Points, in no order, along strands that fork, close into loops and pass close to each other.
Points whose rows are less than 147 apart are linked; no others are. Some points are linked to none.
Q_187: [ 35 -11  23  25   3   7 -43 -23  31  59  -8  15  41 -23 -26 -51  11  -2
 -27   5  -2 -33  -4 -52  26 -49  34  11   6  -9   3 -62  11  17 -35 -26
   1 -28   1 -25   0 -12  17 -16  18  -1 -24   6  14   6   8 -27  29   5
 -20  19  20]
Q_446: [  9   2  16   2  23  12  15  12  28   1  16  11   4   2  -1 -21   7  27
 -23  42 -30  13   0  33  25  -5  19  23 -47  57  26   0  -9 -22  56  -5
 -34  22  -4 -22  17  20  21   3 -18   6  25  40  17  14   8  -2  -8  54
  -1  -2  20]
Q_783: [ -1 -29  12  14 -14 -50 -46 -18  14  23 -50  40  13  -6 -35   2 -32  16
  28   8 -26 -48 -57 -21   9 -33  50 -18  61  -3   2 -21  25 -33 -64  34
  -3 -34 -42  -8   1  26 -46 -19  21 -46 -21  -7  -5  31  22  35  33  -9
   5 -28  29]
Q_694: [ -8 -20  15  16 -15 -37 -44   1  10  22 -48  24   9 -33 -25   8 -50   7
   0   5 -26 -32 -55 -34  20 -20  50 -30  73  20  -7 -37  11  -3 -49  30
 -14  -4 -40   6  13  22 -40 -15  27 -29 -25 -11  -7  26  18   0  43 -17
   1 -26  28]
Q_280: [-46   2   0 -39 -12  -7  33  24 -46 -77  13 -20 -59  25 -27  69   3   4
  60   9  33  24   2  15 -17  16 -55  -8  20 -11 -33  71  -1  -7 -23  47
   0  20  -5  24  21   0 -88 -14  -9  -8 -42 -16 -11  -7  -6  41   5 -59
  18 -26 -28]
Q_289: [ 25  19   1  -1  11  41  -2 -15  52  68  14  -2 -12   0  30 -55  28 -10
 -41  10  32  20  16 -36  35 -32  30  19 -71  20  19 -40  -8   2  -5 -10
  -1  -7  46 -22 -13   5   7 -13  -6  25  -6  12  56  -6  -8 -20 -10   2
 -20  34 -22]
Q_874: [  2   2   2   1 -20   1 -19  -6  43  28 -13  13 -38  -6   0 -38   3  13
  12  13  11  24 -41 -46  -2   3  45  13  19  24  -9 -40   7  -5 -25  48
  10  32  35 -15 -43  24 -57 -40  21   1 -27 -44   5   6 -22   9  38 -34
  14  24  -6]
Q_185: [ -9  26 -11 -21  14   8  17  -8  10  24  20   1 -12  14  20 -26  27   4
  25  11  34  13 -11 -10  30 -21  12  -8 -28  32   3   2  -7 -12  -4  19
  12  -1  27 -19 -27  12 -26 -22  -3 -17 -22   2  47  15 -10  35   1   5
   0   3 -28]
Q_140: [  5 -17  14  -4 -30 -28  20  27 -22  -7  -9   7  66 -30  -6  43 -42   8
 -37   0 -26 -36 -28  52  49 -21  20 -15  58  44  25 -17  -3   0  30  -7
 -17  21 -69  10  49  14  30  24   1 -36  23  27  -2  48  40  12 -12  66
  11 -46  35]
Q_20: [-15 -18   3  19   4 -23 -26  -1  12  17 -35  12   7 -33   5   9 -50   4
 -19  -6 -25 -18 -45 -24  17  -6  33 -30  49  34  -6 -39   6   7 -13  12
 -24   4 -15   9   7  20  -2  -5  16 -10  -3  -1  -2  17  -8 -16  20   6
  -8 -17   9]
Q_714: [ 24 -10  10  26  -4   4 -48 -42  29  39 -20  20  19   2 -22 -50  20  18
   5  -4  -7 -17 -11 -45 -20 -15  21  22  -8 -35  -6 -41  29  14 -38  -5
  15 -21  19 -34 -31  -5  23 -21  18   6  -8 -20 -15 -10 -17 -19  24   0
   1  34  10]
Q_717: [ -6 -31  -7 -12 -24 -52  23 -14 -29 -20 -35 -16  45  -4   7  72 -44   0
   9 -49 -16 -45 -25  40 -29  14 -20 -34  83 -21  -9   7  17  11 -17 -17
  -5 -28 -46  36  22  -5  38  35   9 -41   0  -8 -39   9 -14   7 -23  30
  11 -41  13]
Q_430: [  3 -10   3   1 -20   8 -44   5  -2 -10 -16   1 -23 -22 -26   2 -21 -13
  -6   4 -12   8   2 -44 -42  32   3   4  21 -51 -19 -16  10  35 -24  13
  21  17   8   9 -17 -16 -21 -19   7  34 -23 -49 -40 -29  -8 -40  31 -56
   3  37   4]
Q_471: [ 23  18  36  -5 -35  26   4  43  20 -20  32  -3  16 -23 -28 -20  27  -4
 -65  38   7  26  58  13  13  14  15  57 -47  11  29   1 -21  27  58 -14
  26  60  21  -8   9 -25  -2 -13   5  30   9 -18 -18 -13  28 -32   0   0
   1  40  18]
Q_610: [ 12   0  15 -32 -36 -10 -28   7 -39   6   6  -5  41 -27 -39  -2   0 -33
  -4   1  29 -27  36 -18  33 -37 -12 -15  49 -37 -22 -12  -3  43 -44 -13
  38 -12 -43  12  14 -39 -25  -4  13 -12 -64 -17  -6  11  42  -8  35 -47
 -13 -11  11]
Q_426: [-29  37 -31  -5  33  41  -2  25 -17 -15  23 -14 -81  32  18  -5  19 -29
  21   0  19  32  16 -21  -5  18 -29   3 -57  -1 -19  59 -24 -26  -6  22
  -2   1  32   5  -8  11 -39 -17 -25  34   7   1  48 -34  -7  16 -16 -30
  -1   3 -34]
Q_173: [ 12 -22   8   5 -45 -16  12 -12  33 -15 -27   5  -3  -7  21  -4  -8  35
  -5  -2 -24  30 -26  28 -69  60  37  25  33  13   8 -26  25  -5  37  44
   8  55  40  -1 -51  20   4 -15  26   8  23 -61 -58   1 -38  -5  16  13
  24  32  19]
Q_256: [ 11   2   2   9  11  40  20  36  20  24  16 -24 -24 -25  35  -5  -5 -35
 -84  14  26  20  52 -22  58 -11  12  -1 -48  29  41 -31 -36   5   8 -52
 -23  22   8  29  41  -9   6  10 -23  49  15  36  58 -12  22 -48 -39 -16
 -44   3 -15]
Q_148: [  4  22 -30  30  65  39 -35 -32   8  37  16  12 -20  30  11 -34  33 -23
  18   5  -2   2  18 -10  10 -17 -16   6 -77 -10 -14  15 -11 -30 -14 -22
 -32 -74   3 -27  11   2  35  14 -33  23  28  61  42 -23  19  -6 -27  -4
 -16  -3  -8]
Q_447: [-19 -17  -9  19  -1 -25   8 -14  35  38 -36   0 -12 -23  38   3 -40  15
  -7 -20   3  10 -55 -23  13  -2  39 -40  42  53   2 -47   2   6  -9  28
 -20  12  25   8 -32  25 -20 -22  25 -13 -11 -13  23  30 -38   3  13   2
 -11 -17 -20]
Q_947: [ 10   0  20 -15 -46  -5  15  23  -2 -25  13  -7  20 -19  -3   3   1  10
 -34  15   6  21  35  29 -14  25  12  21  -5   6  12   3  -4  35  47   3
  28  55  17   4 -11 -18   4 -10  11  15   2 -34 -34  -1   6 -15   9   6
  10  21   7]
Q_986: [ 21  13  24  -4   5  29  -9  38   5   8  34  -1  32 -24 -26 -25  12 -18
 -44  36   3 -11  33   0  59 -35   5  17 -20  18  16 -22 -16   8  14 -34
  -7   3 -32  -5  56 -11   7   6  -5   5  -9  42  13  17  48 -26   1  -3
 -20   4  18]
Q_681: [ 24  10  23  25  -2  45 -33  11  55  11   0  20 -29   3 -12 -65  18   9
 -23  37 -31  34  -1 -36 -27  29  31  67 -36  -2   2 -26  10  -4  26  24
  -5  39  36 -25 -18  19 -11 -24  -3  45  25 -38 -16 -29   0 -33  28 -11
   7  62  29]
Q_74: [ 12   5  11 -24 -42 -12  25 -11   3  -5  12  -7  24  -1   7 -14  25  19
   3  -4  30  19  26  28 -17   7   9  15  -7   0  15   1   7  22  20  13
  45  27  31 -17 -44 -16   7  -9  14  -7 -12 -35 -10   2 -13  15  -4  10
   8  23 -14]
Q_368: [ 32 -18  22  39  20  15 -55 -12  19  48 -14   9  44 -45 -28 -19 -20 -22
 -58   0 -16 -50   3 -64  26 -33  10  -1  25 -10   5 -69 -17  11 -26 -46
 -33 -35 -19   0  40 -12  40   5  16  23 -13  27  -3  -4  14 -68  19 -10
 -27   2  30]
Q_799: [-18   3   1  -9  -5 -21  77   7   5 -10  -4 -26 -17  -4  55  28 -19  21
  14 -23  18  30 -31  28  10  18  -2 -31  22  64  11   5 -11   4  33  27
 -18  29  41  25 -32  16 -27  -7   6 -12   5   2  26  35 -34  38 -14   8
  -9 -28 -40]
Q_416: [ 18   6   4   1 -19  15 -43   2  44  45 -12  12 -24 -31 -14 -38  -6 -14
 -17   8   5  13 -35 -80  13 -13  41   4  20  -8 -15 -66   0  31 -38  22
  11  21  26   2 -27  -3 -60 -42  21  22 -42 -50  11 -11  -7 -26  49 -60
   2  35  -1]
Q_992: [ -6 -11  -3 -10   5 -47  -8 -27   1  17 -27  26  17  19 -17  -6  -6  14
  54   6   3 -27 -42   6  20 -39  26 -25  25   6   8   5  18 -43 -39  20
  14 -34 -24 -20 -18  12 -29 -11  10 -61 -20   9  23  34  16  60  10  11
   4 -33   9]
Q_623: [ -9  -1 -11  15  20  14 -54  10  -3  28   0   4 -18 -28 -12  -8 -23 -40
 -11  -5   7 -18 -14 -73  21 -18   8 -24  27 -16 -33 -36 -12  20 -49  -9
 -12 -21 -10  19  15  -9 -26 -19  11  17 -36  -5  16  -4   6 -35  33 -63
 -25  -4  -4]
Q_944: [ 33  41  17   7  -6  58 -45 -24  22  54  23  12  10  25 -34 -83  80   4
  21  21  12  -1  16 -47  13 -57  13  53 -68 -34  -5 -19  30  -2 -33  -2
  28 -30  30 -58 -14 -10  -9 -17  -4  14 -25  -3  17 -17  22   8  10  -8
  14  58   3]
Q_588: [  0  23 -46  20  61  19 -21 -54 -12  36  18   3  -3  40  24 -21  44 -29
  35 -19  30  -2  21  -7   9 -32 -28  -9 -65 -27 -15  23 -11 -26 -27 -33
  -9 -89  14 -27 -10 -11  45  23 -23  -2  13  50  54 -19   3  14 -35  -2
 -13 -14 -18]
Q_461: [ 21   5  15  16   3  38  18  34  11 -12  14 -14 -25  -4   6  -9   3  -3
 -67  30 -11  32  76  22   0  27   0  38 -74   6  43  15 -17  -9  39 -42
  -8  32   9   5  23  -5  31  17 -26  62  37  30  11 -32  25 -50 -44  10
 -18  19   3]
Q_627: [ 13  -4   3  13 -14  -3 -28 -33  38  21 -18  24 -10  12   0 -45  18  31
  20   5  -5  11 -23 -22 -32  13  33  29  -5 -11  -4 -31  33  -2 -19  32
  16  11  35 -33 -53  13  -6 -25  16  -1   1 -38 -15  -9 -21  -1  27   1
  13  40   6]
Q_890: [-28  15  -6   6  30   2 -18  14  25 -16  -5  19 -61  19 -19 -12   6  14
  42  33 -23  24 -50 -21 -15  22  16  13  -3  35 -21  27   1 -36   2  61
 -18  23  10  -8  -9  40 -65 -34   4  -4  -2  -9   3  -2 -18  19  29 -13
  19   1   6]
Q_839: [ -3 -20  13  -5 -45 -36  31   4  15 -31 -35  -2  -3  -6   8  39 -30  40
   1  -6 -30  16 -35  40 -63  55  24  10  51  18   6   1  23  -2  37  47
   0  47  15  17 -23  20 -11  -3  24  -8   9 -45 -64   7 -30   6   5  12
  33   6  11]
Q_192: [-38  14  -1 -37 -17  11  36  26 -44 -57  17 -36 -65  19   4  44   9  -7
  42  -5  47  33  17   2 -14  17 -44 -11   2  -8 -19  57 -15   2  -8  32
  10  29  25  27  -2  -3 -70 -20 -12  13 -35 -27   8 -13 -12  32  -2 -55
   8  -8 -45]
Q_97: [-10  -1  12 -34 -35 -21  29  25 -27 -29   1  -6  19 -15 -17  27  -9   7
   3  11  14  -2   3  30  26  -8  -1 -14  39  26  -2  17  -5  16   6  17
  17  34 -28  17   6  -6 -36 -10  10 -24 -25 -12  -6  27  21  23  15   1
   8 -28  -2]
Q_858: [ 25  -2  -5  27  15  37 -19 -18  56  62  -8   1 -23  -8  33 -37   2 -11
 -59   2  14  18   5 -50  10  -7  30  13 -55   9  13 -53 -12   7  -9 -12
 -15  -2  44  -9 -21   3  20 -13   0  50  13  -2  36 -21 -26 -50 -11  -5
 -28  33 -18]
Q_737: [  1  23   6   9  29  27 -19 -16  27   0  11  28 -38  43 -18 -49  57  29
  43  25 -26  22  -5   8 -30  15   9  48 -59   6  -9  35  16 -34  21  42
   1   1  23 -44 -27  26  -8 -15 -18  13  27   4   0 -28  -6  16  14  27
  24  29  14]
Q_820: [ 11  15  11  24  20  52 -35 -13  54  12   5  24 -49  37 -13 -75  45  22
  18  34 -34  28 -13 -20 -33  20  25  71 -62   4 -14   5  21 -28  20  39
 -15  11  35 -45 -22  34 -10 -21 -19  36  31  -9  -1 -34   2  -8  20  22
  16  46  22]
Q_243: [  7  -8  -2  35  30  31  -9  16  42  48  -7  -9 -31 -27  39 -14 -25 -25
 -76   6  -1  19  13 -45  38 -10  26  -7 -35  39  28 -52 -25   4   5 -34
 -45   7  19  15  24   8  15   1 -14  50  17  28  50 -12  -7 -61 -22 -13
 -41   8 -12]
Q_203: [ -2 -20  -3  19  -3  -1  17  36 -28 -43   1 -15  -1  -3  17  42 -34  -1
 -42 -14 -39  -4  39  43 -39  53 -30  -2 -13 -28  14  25  -6   8  40 -40
 -10  13 -25  27  42  -7  57  39 -22  36  54  17 -47 -26   3 -38 -32  23
  -3   1  10]
Q_46: [ -8 -20  -4 -19 -26 -38  34  12 -25 -34 -22 -14  26  -4   9  62 -34  14
  11 -26 -24 -18 -11  49 -32  31 -16 -22  54  -7  -2  22  19  18  13  -1
   2   3 -30  31  11  -5  24  23   4 -24   6 -10 -48   8 -10   6 -20  27
  15 -21  -1]
Q_229: [ 20  20   8 -30 -22  20 -29   8 -26  22  35 -12  25 -12 -28 -33  33 -38
  -9   1  48 -13  50 -35  32 -45  -8   5 -14 -43  -5  -9  -6  34 -34 -23
  51 -15  -6  -5   6 -44 -15 -12   3   7 -54  -8  15  -3  33 -11  14 -49
 -10  23  -5]
Q_776: [-18 -20 -36  10  25 -18  19 -42 -33 -17  10 -19  40   6  36  47 -28 -30
  22 -41  19 -40 -13  22  39 -18 -52 -42  60 -24 -10   2 -28 -10 -17 -57
 -27 -54 -52  33  39  -6  54  69  -5 -49  24  38  20  25  14  25 -27  10
 -22 -65   4]
Q_816: [-10  -2  11 -10 -18   8  79  46 -42 -73  25 -42  -4   7  32  52 -13   8
 -19 -12  10  18  42  59   6  29 -43 -11 -13   7  12  45 -29  16  51 -29
  -7  49  -4  36  26 -13   8  21 -22  24  38  14   7   3   2  15 -29  20
  -6 -21 -22]
Q_351: [-15  24 -27   9  55  28 -39   6 -18   2  31  15 -32  26 -17 -27  26 -23
  39  16 -11  -3   4 -13   6  -7 -22  -1 -37 -15 -26  33  -5 -28 -17  -5
 -12 -45 -17  -9  21   7  -8   6 -26   3  11  40  20 -10  21   7   1 -20
  -3  -5   0]
Q_872: [ 10 -15 -13   9   5 -19  36 -23   6   5 -15  -5  23   9  37  14  -7  23
 -19 -22 -20   6  11  43 -38  30  -7  -7 -26  -6  21   7  16   3  37 -25
  -9 -13  22 -10 -21  -3  84  30  -5   8  41   7 -17 -12 -39 -16 -43  52
  -7   7  -5]
Q_930: [  5  -4 -21 -11  17 -28  -1 -42 -24  -4 -10  14  30  38  -5   3  26  10
  42 -24 -10 -11  12  34 -52   5 -32  -4 -11 -57   3  34  33  -8  -9 -17
  33 -55  -9 -19 -21 -23  58  27  -7 -24   7   4 -41 -21 -21   8 -19  32
  12   3   8]
Q_381: [ 17  29  38 -38 -39   8  15  22   7  -3  39   2  25 -11 -35 -38  50   4
 -22  28  39  13  28  12  54 -39  28  38 -25  36  15  -3 -18   9  28  17
  41  53  12 -18 -11 -14 -43 -32  18 -21 -30 -19  17  16  27  33  21  12
  16  16   7]
Q_128: [-22  -7 -27   3  12 -11  15 -12 -17 -20  -6 -14 -24  17  30  24 -13  -7
  24 -31   6   8   5   5 -33  28 -27 -29   1 -19  -9  26   4   9 -11  -2
   1 -22  18  16 -20  -7  13   9  -8   5   4  -9  -4 -12 -29   6 -21 -15
  -8  -2 -38]
Q_894: [ 19   5  24   5   2  16  -1  13  31  23  16   9  25 -10 -10 -34  10  15
 -35  35 -13   4  14  10  32 -22  29  21 -36  39  23 -24  -1  -3  30 -16
  -8  17  -4 -24  18   9  17  -4  -8   0   6  26  13  13  18 -18  -1  32
 -11  14  18]
Q_394: [-21 -13  -6 -17  -8 -23 -11  10 -14 -44 -14  16 -31  13 -31  39 -11  12
  38  10 -27  -1 -15   9 -60  37 -15  -6  33 -30 -23  38  33  -7 -17  43
  15   6 -27   9  10   8 -37  -5   4 -12 -12 -23 -62 -17 -12   3  11 -27
  27   2  10]
Q_923: [ 17 -11 -12   1   3 -24  14 -34  -6   0 -13   4  41  18   9   3  16  19
   2 -23 -13  -5  22  34 -50  22 -17   4 -24 -39  19  15  27   6  16 -25
  18 -31   5 -22 -26 -17  85  29  -7   0  27   6 -36 -21 -29  -7 -24  46
   6  13   8]
Q_754: [ 16  -4  12  11 -21  23 -29  13  27   8  -9   7 -24 -24  -4 -25 -13  -7
 -41  14 -13  31   9 -40 -30  35  23  24  -8 -23   4 -37   0  31   7   8
  10  42  32   3 -24  -6  -6 -21   7  48   3 -50 -20 -28  -6 -51  21 -35
  -4  53   7]
Q_815: [-19  -4 -49   4  46 -33 -24 -59 -20   9 -14  12   7  32   0   5   8 -16
  67 -26  15 -20 -27  -4 -10 -27 -28 -29   8 -24 -27  22   6 -31 -56  -9
   0 -80 -12 -12 -18  -4   7  14   4 -55 -12  19  24   5  -8  36 -13 -13
  -4 -32  -7]
Q_901: [-12  11  10  -2  17   0  41  29   2 -37  17   7  -9  15  -3   9   7  30
 -17  30 -25  19  -2  48   2  25  -5  23 -35  45  14  36 -20 -24  70   6
 -25  52  -5  -5  13  22  11   2 -14   8  40  22  -1   4  -8  11  -4  51
  12  -3  15]
Q_526: [-14  -3  -7 -24   1 -11  39  11 -25 -19  16  -9  26  -1  12  19  -7   0
   8  -2  17  -7 -10  31  52 -18 -12 -32  24  33   8   7 -12   3  13  -7
  -6  11 -29   9  13   0  -6   9  -6 -31  -3  27  32  41  15  38 -12  22
  -9 -38  -9]
Q_429: [ -5 -27  -5  41   9  -4   5  -4  14  11 -35 -12  -8 -26  48  24 -55  -2
 -55 -36 -25   3   0 -18 -36  39   3 -24   5  -1  11 -26  -6  24  13 -19
 -34  10  26  23 -10   1  54  10   3  39  35 -12 -11 -17 -42 -56 -14  10
 -23   9 -13]
Q_792: [ -2  -8  -1   7  -4  12  41  31 -20 -34  18 -22   0  -5  27  26 -14   2
 -44   3  -7  16  57  44  -3  33 -21   2 -39   2  32  25 -19   4  48 -44
  -8  28  -3  15  25 -10  45  27 -27  38  42  25   2 -10  11 -21 -44  24
 -15  -5  -7]
Q_529: [ -1  -8  22  -7 -40 -15  48  48 -12 -24   3 -11  46 -37  14  43 -35  18
 -56   8 -14   3  -8  51  44   2  20  -9  32  66  24 -11 -18  22  62  -5
 -22  64 -25  21  37   9  14  11   9  -2  28  13  -2  37  17  -1 -11  54
   5 -32  15]
Q_189: [ 32  37  40 -23 -39  31 -18  30  18  -6  43   1  12 -14 -45 -49  59  -6
 -33  35  24  17  46 -14  29 -19  17  65 -46   1  14   0 -11  18  33  10
  42  49  23 -22   0 -21 -40 -26  13  11 -25 -31  -4  -8  32   3  21 -14
  17  54  13]
Q_818: [ 14 -17  22  11   3  -7 -13   4  -2  17  -1  15  60 -21 -17   5 -25   8
 -34  16 -26 -45 -17  34  50 -36  21  -3  27  30  26 -38  -4 -18  24 -30
 -31 -11 -66 -12  61  12  48  32  -9 -34  19  54  10  41  44  -5  -9  57
  -2 -34  44]
Q_216: [ -5  -8  -2  -3 -15  -3 -48   1   9  24 -22   4 -21 -33 -21   1 -27 -20
  -3   0   4  -4 -24 -66   2  -6  18 -23  44 -15 -28 -40   3  35 -52  15
   7   4  -3  16 -12 -12 -52 -33  19  19 -51 -37  -4  -6  -6 -25  45 -69
  -7   7  -3]
Q_495: [ -1 -19 -24   1  23 -49  11 -33 -26  -9 -20   1  50  14  11  48 -20  -7
  22 -51 -20 -50 -22  39 -28   8 -33 -23  45 -39  -2  13   7 -24  -5 -40
  -8 -58 -53  17  25  -6  75  56  -6 -48  30  25 -39   1  -7  13 -34  57
  18 -37  26]
Q_236: [-15  28 -10  -2  21  12 -18 -22  37   7   3  18 -61  41  -7 -40  46  24
  58  21  -3  31 -38 -16 -19  11  17  31 -30  25 -18  19  10 -50  -6  65
   2   7  40 -40 -44  39 -50 -32   1  -5   0 -22  20 -13 -23  41  19   1
  28  18  -7]
Q_496: [ -3 -18  13 -36 -49 -34  -5   3 -36 -13 -17  -2  30 -17 -35  28 -18  -6
  13   3  18 -23   9  12  17 -19  -6 -21  68 -21 -17   4  10  25 -38  12
  33  -5 -50  14  12 -18 -36  -2  18 -33 -49 -17 -19  19  33  14  24 -30
   2 -31  12]
Q_849: [-32   6 -45   7  56  -6 -41 -14 -19  -9   3  24 -31  25 -14   5   7 -17
  74   0 -13 -10 -32  -7  -5  -8 -26 -20   6 -14 -40  29   2 -39 -41   8
 -16 -58 -31   1  18  12 -25   5  -9 -40  -1  27   8   4  14  28  -2 -32
   2 -26  -3]
Q_996: [-20  -8 -27  -5  25  -5  27  -6 -28 -22  20 -12  27   1  32  31 -23 -20
  13 -15  15 -23  -8  30  58 -12 -35 -39  37  12  -5   0 -19 -10   2 -37
 -20 -15 -45  20  43   1  20  40 -14 -34  17  45  32  36  26  28 -19  11
 -19 -53  -1]
Q_597: [-15  -4   0 -19 -15 -19  79  17 -19 -26  -1 -26  10  -4  43  44 -28  20
  13 -24  14   5 -31  46  33   4 -13 -38  38  59  10  14 -10   8  33   9
 -22  27   2  30  -7   8 -15   7   2 -30  10  19  28  43 -14  47 -18  26
  -8 -43 -29]
Q_750: [ -8   4  19  -4 -15  -8  70  42  -2 -40  11 -18   4  -8  13  31 -11  29
 -35   8 -11  26  -7  59  11  24   4  12   0  64  25  17 -23   1  84   9
 -24  77   7  17   6  19  -2  -1   2   4  31   8  -1  24 -14  15  -3  52
   6 -19   6]
Q_17: [ 15  27  -4 -15 -12  43 -39  17 -18  26  29 -14 -20 -12 -21 -31  17 -48
 -15   0  36  -3  41 -58   9 -24  -7  11 -34 -56  -7  -8 -11  27 -41 -17
  35 -12  13   4  -3 -34 -23 -15  -6  38 -42 -23  16 -28  20 -31   9 -65
  -9  41 -20]
Q_646: [ -9   7 -56   9  52 -11 -22 -58 -29  17   7  -2   8  33  19  -4  28 -30
  54 -38  36 -15   9 -12  -6 -26 -44 -25 -19 -43 -26  22 -11 -15 -46 -29
   6 -89   7 -11 -20 -19  38  27  -2 -22  -1  25  29  -8 -15  20 -22 -14
 -15 -23 -23]
Q_911: [ 34  26  31   9  -7  35 -44 -22  -3  46  23  14  41  18 -61 -78  68   3
  30  22   3 -26  25 -31  17 -67   8  40 -33 -46   0 -16  32  -4 -33 -22
  36 -45  -6 -51   8 -23  -6 -12  -2  -9 -33  18  -4   6  45  16  13   0
  11  31  25]
Q_423: [ 22  42   6 -11   5  60 -25   4  25  39  34  -1 -25  18  -8 -65  57 -11
  -4  22  19  20  25 -36  17 -28  10  43 -78  -8   5   6   1 -12  -5  12
  17  -8  37 -37 -13   3 -14 -18 -14  26  -6   0  37 -26  11  -2   0  -8
   4  48 -11]
Q_834: [ 20  11  33  10   4  22 -41  29 -11  11  22  20  38 -10 -67 -36  12 -10
 -14  40 -21 -37  12 -13  31 -39   8  19   5 -16  -4 -20   6  -1  -3 -24
   0 -23 -52 -17  56  -6  -3   5   3 -11 -17  32 -25  23  62 -13  33  -8
   5   7  42]
Q_625: [-12  -5  15 -13 -24  -5  78  54 -36 -76   9 -28   4   3  14  69 -25  21
 -14 -11 -22  14   5  69 -16  34 -31  -2  15  23   8  47 -13   8  74  -5
 -19  66 -18  36  33   5   0  18  -9   7  44   6 -29  12  -8  15 -17  37
  19 -26  -6]
Q_805: [-18 -16 -49  12  43 -37  14 -50 -27 -19  -5  -5  31  22  31  50 -18 -22
  40 -51  -4 -38 -27  27   2  -1 -56 -36  45 -33 -19  20 -12 -29 -14 -53
 -30 -70 -40  32  23 -10  62  67 -10 -59  35  34   0  11   0  30 -39  26
   0 -55   7]
Q_569: [-28 -15  -1 -37 -16 -26  11  12 -41 -66  -4   4 -28  18 -35  70  -4   7
  54   9  -4   2   2  30 -45  27 -46 -10  40 -41 -31  63  25  -8 -27  37
  18  -2 -35  17  30  -4 -57   0  -6 -25 -31 -17 -61 -13   1  23  -1 -41
  31 -21  -1]
Q_261: [-19 -13   0   1 -25 -23  49   4  23  24 -32 -26  -8 -32  61  32 -44  14
  -7 -31  19  24 -46  -5  15  11  25 -47  52  67   4 -35 -10  24  13  32
 -27  32  37  32 -33  19 -37 -16  20  -2 -10 -11  19  32 -36   9   3 -12
 -12 -26 -37]
Q_274: [ -4 -13 -21 -13  -2 -47  -1 -50 -14  14 -23  11  18  22  -7   8   3   2
  60 -17  24 -19 -25   7   2 -33  -3 -32  30 -17  -2  12  26 -22 -53  10
  24 -54 -12 -14 -31  -3 -12  -4  16 -60 -35  -3  17  22 -10  47  -3  -6
  -3 -29  -6]
Q_95: [  9 -18  -1  39  34  18 -63  -2  -2  32 -13   5   1 -38 -14  -5 -31 -44
 -42 -13  -7 -35  -4 -81  13 -14   0 -19  27 -30 -19 -50 -24  23 -44 -35
 -23 -29 -11  20  23 -15  10  -4   9  34 -14   2   3 -16   1 -63  31 -50
 -29   3   9]
Q_744: [  0 -23 -31  40  44  -8 -22 -37 -10  10 -17  -6   7  -1  26  14 -20 -22
 -16 -39  -2 -26  17 -24 -29  10 -27 -18 -10 -36 -11  -5 -17   2 -27 -43
 -19 -59   2   6   0 -11  73  26   0  20  24  22  -7 -24 -27 -39 -17   3
 -27 -10 -10]
Q_684: [  8  20  23 -24  -5   3  20   1  22  21  26   8   7  10 -15 -47  41  22
   7  30  26   4  -8   7  56 -48  37  21 -30  52  19 -11 -10 -22  11  24
  16  22  15 -26 -19  11 -35 -28   6 -31 -17   6  45  26  20  48  18  34
   7   2   2]
Q_317: [ -9   4 -41  -8  42 -34  11 -35 -22 -25 -13  16  -1  50  10  29  22   5
  65 -34 -20  -4  -8  50 -56  26 -56 -19 -12 -48 -11  60  30 -23  -3 -12
  12 -65  -5  -3 -19 -15  40  40 -25 -27  31  11 -36 -30 -20  24 -41  26
  22  -8  -1]
Q_654: [ -1  18  -6 -30 -14  -4  33 -21   4  15  12 -10   0  14  35 -12  27   9
  27 -11  48  24   5   8   1  -8   4  -6 -12  20   7   4   1   8  -1  25
  29   7  45 -15 -53   0 -11 -15  12 -13 -22 -21  28   6 -26  32  -7  -1
   7  11 -39]
Q_701: [  4 -20  16 -29 -60 -45  59   6 -18 -36 -23 -17  24  -8   7  63 -28  30
  13 -20 -12  -3 -11  65 -43  35  -2  -8  58   7   5  22  23  14  28  24
  17  28  -4  28 -16  -3   4   8  16 -30  -5 -37 -54  10 -20  22 -16  22
  28 -18  -3]
Q_193: [-24  -1   0   1   7  -5 -17  26   8 -26 -13  16 -44   2 -20  10 -15   8
  18  25 -34  11 -31 -12 -34  34  10   2  20   6 -16  18  14 -10   0  44
  -5  32  -5   9   2  22 -48 -20   3   7  -4 -20 -35  -8 -14  -6  33 -22
  17   7  14]
Q_375: [-24   4   4 -33 -17  -1  49  26 -65 -80  26 -26 -30  33  -1  51  15  -1
  42 -13  20  17  53  51 -38  34 -70  -4 -11 -44  -2  82  -1   9  16  -3
  27  11   0  23   2 -28  -9  16 -27   9   5 -19 -30 -31   0  21 -24 -16
  18  -5 -37]
Q_693: [ 20  11  27  14  13  20 -55   0 -11  20  19  24  28   9 -73 -53  34  -3
  22  29 -27 -38  18 -20  -2 -36   1  21  -6 -44 -11  -8  24 -13 -24 -19
  18 -43 -41 -30  33  -9   2   0  -1  -7 -17  26 -30   9  47  -6  27  -5
  12  19  37]
Q_690: [-23  34  -2 -26  -4  32  23  28 -18 -25  29 -22 -59  15  12  -1  24 -18
  13   1  36  36  28 -10  -6  12 -16  11 -40  -4  -3  45 -26  -6   8  33
  21  37  41  10 -22   5 -44 -17 -10  31 -11 -27  26 -28 -10  17  -4 -30
   8  17 -38]
Q_716: [  0 -23  -4  22  -7 -16  35  -9  16  -4 -31 -15  -1  -8  54  19 -39  19
 -31 -32 -24  17  -6  19 -58  53   7  -6   2   5  16  -9   9  16  41  -2
 -16  14  38  13 -33   9  56  14   9  29  43 -20 -26 -12 -56 -30 -28  26
  -7  16 -11]
Q_343: [ -9 -33 -17  49  28  -6 -13 -12  -4   3 -31 -14   2 -34  43  40 -62 -19
 -53 -44 -19 -21   4 -33 -13  23 -12 -33  24  -6   0 -29 -26  15  -9 -42
 -46 -12   2  32  22   1  59  26   0  37  28  11  -1 -15 -27 -55 -18   3
 -31 -18  -8]

A tip is a point with one link. Name the tips that can be reached along the links from each point below, in the order of the rows.
Q_280: Q_426
Q_243: Q_256, Q_461, Q_203, Q_818
Q_229: Q_173, Q_17
Q_872: Q_744, Q_317

A fork is a point with three links, a tip a point with one. Leave the first point through the second and follow the links. Name the first fork or tip that comes.
Q_744; Q_343: Q_317
Q_243; Q_858: Q_750
Q_623; Q_95: Q_216
Q_930; Q_923: Q_744
Q_890; Q_193: Q_426

A piece is all that can be reached along the links. How many separate loops has the piece of each point below (a circle has one, a figure eight two, a Y none), and how many tips (points with one link)?
Q_858: loops 0, tips 4
Q_97: loops 1, tips 2
Q_820: loops 1, tips 1
Q_317: loops 0, tips 2
Q_74: loops 1, tips 0

Name the points in between on the shortest way along the links from the first point to the second, in order.
Q_818; Q_894: Q_140 Q_529 Q_750 Q_901 Q_446
Q_930; Q_343: Q_923 Q_872 Q_716 Q_429
Q_46; Q_815: Q_717 Q_495 Q_805 Q_776 Q_996 Q_526 Q_597 Q_799 Q_261 Q_447 Q_20 Q_694 Q_783 Q_992 Q_274
Q_216; Q_569: Q_430 Q_754 Q_681 Q_820 Q_737 Q_236 Q_890 Q_193 Q_394
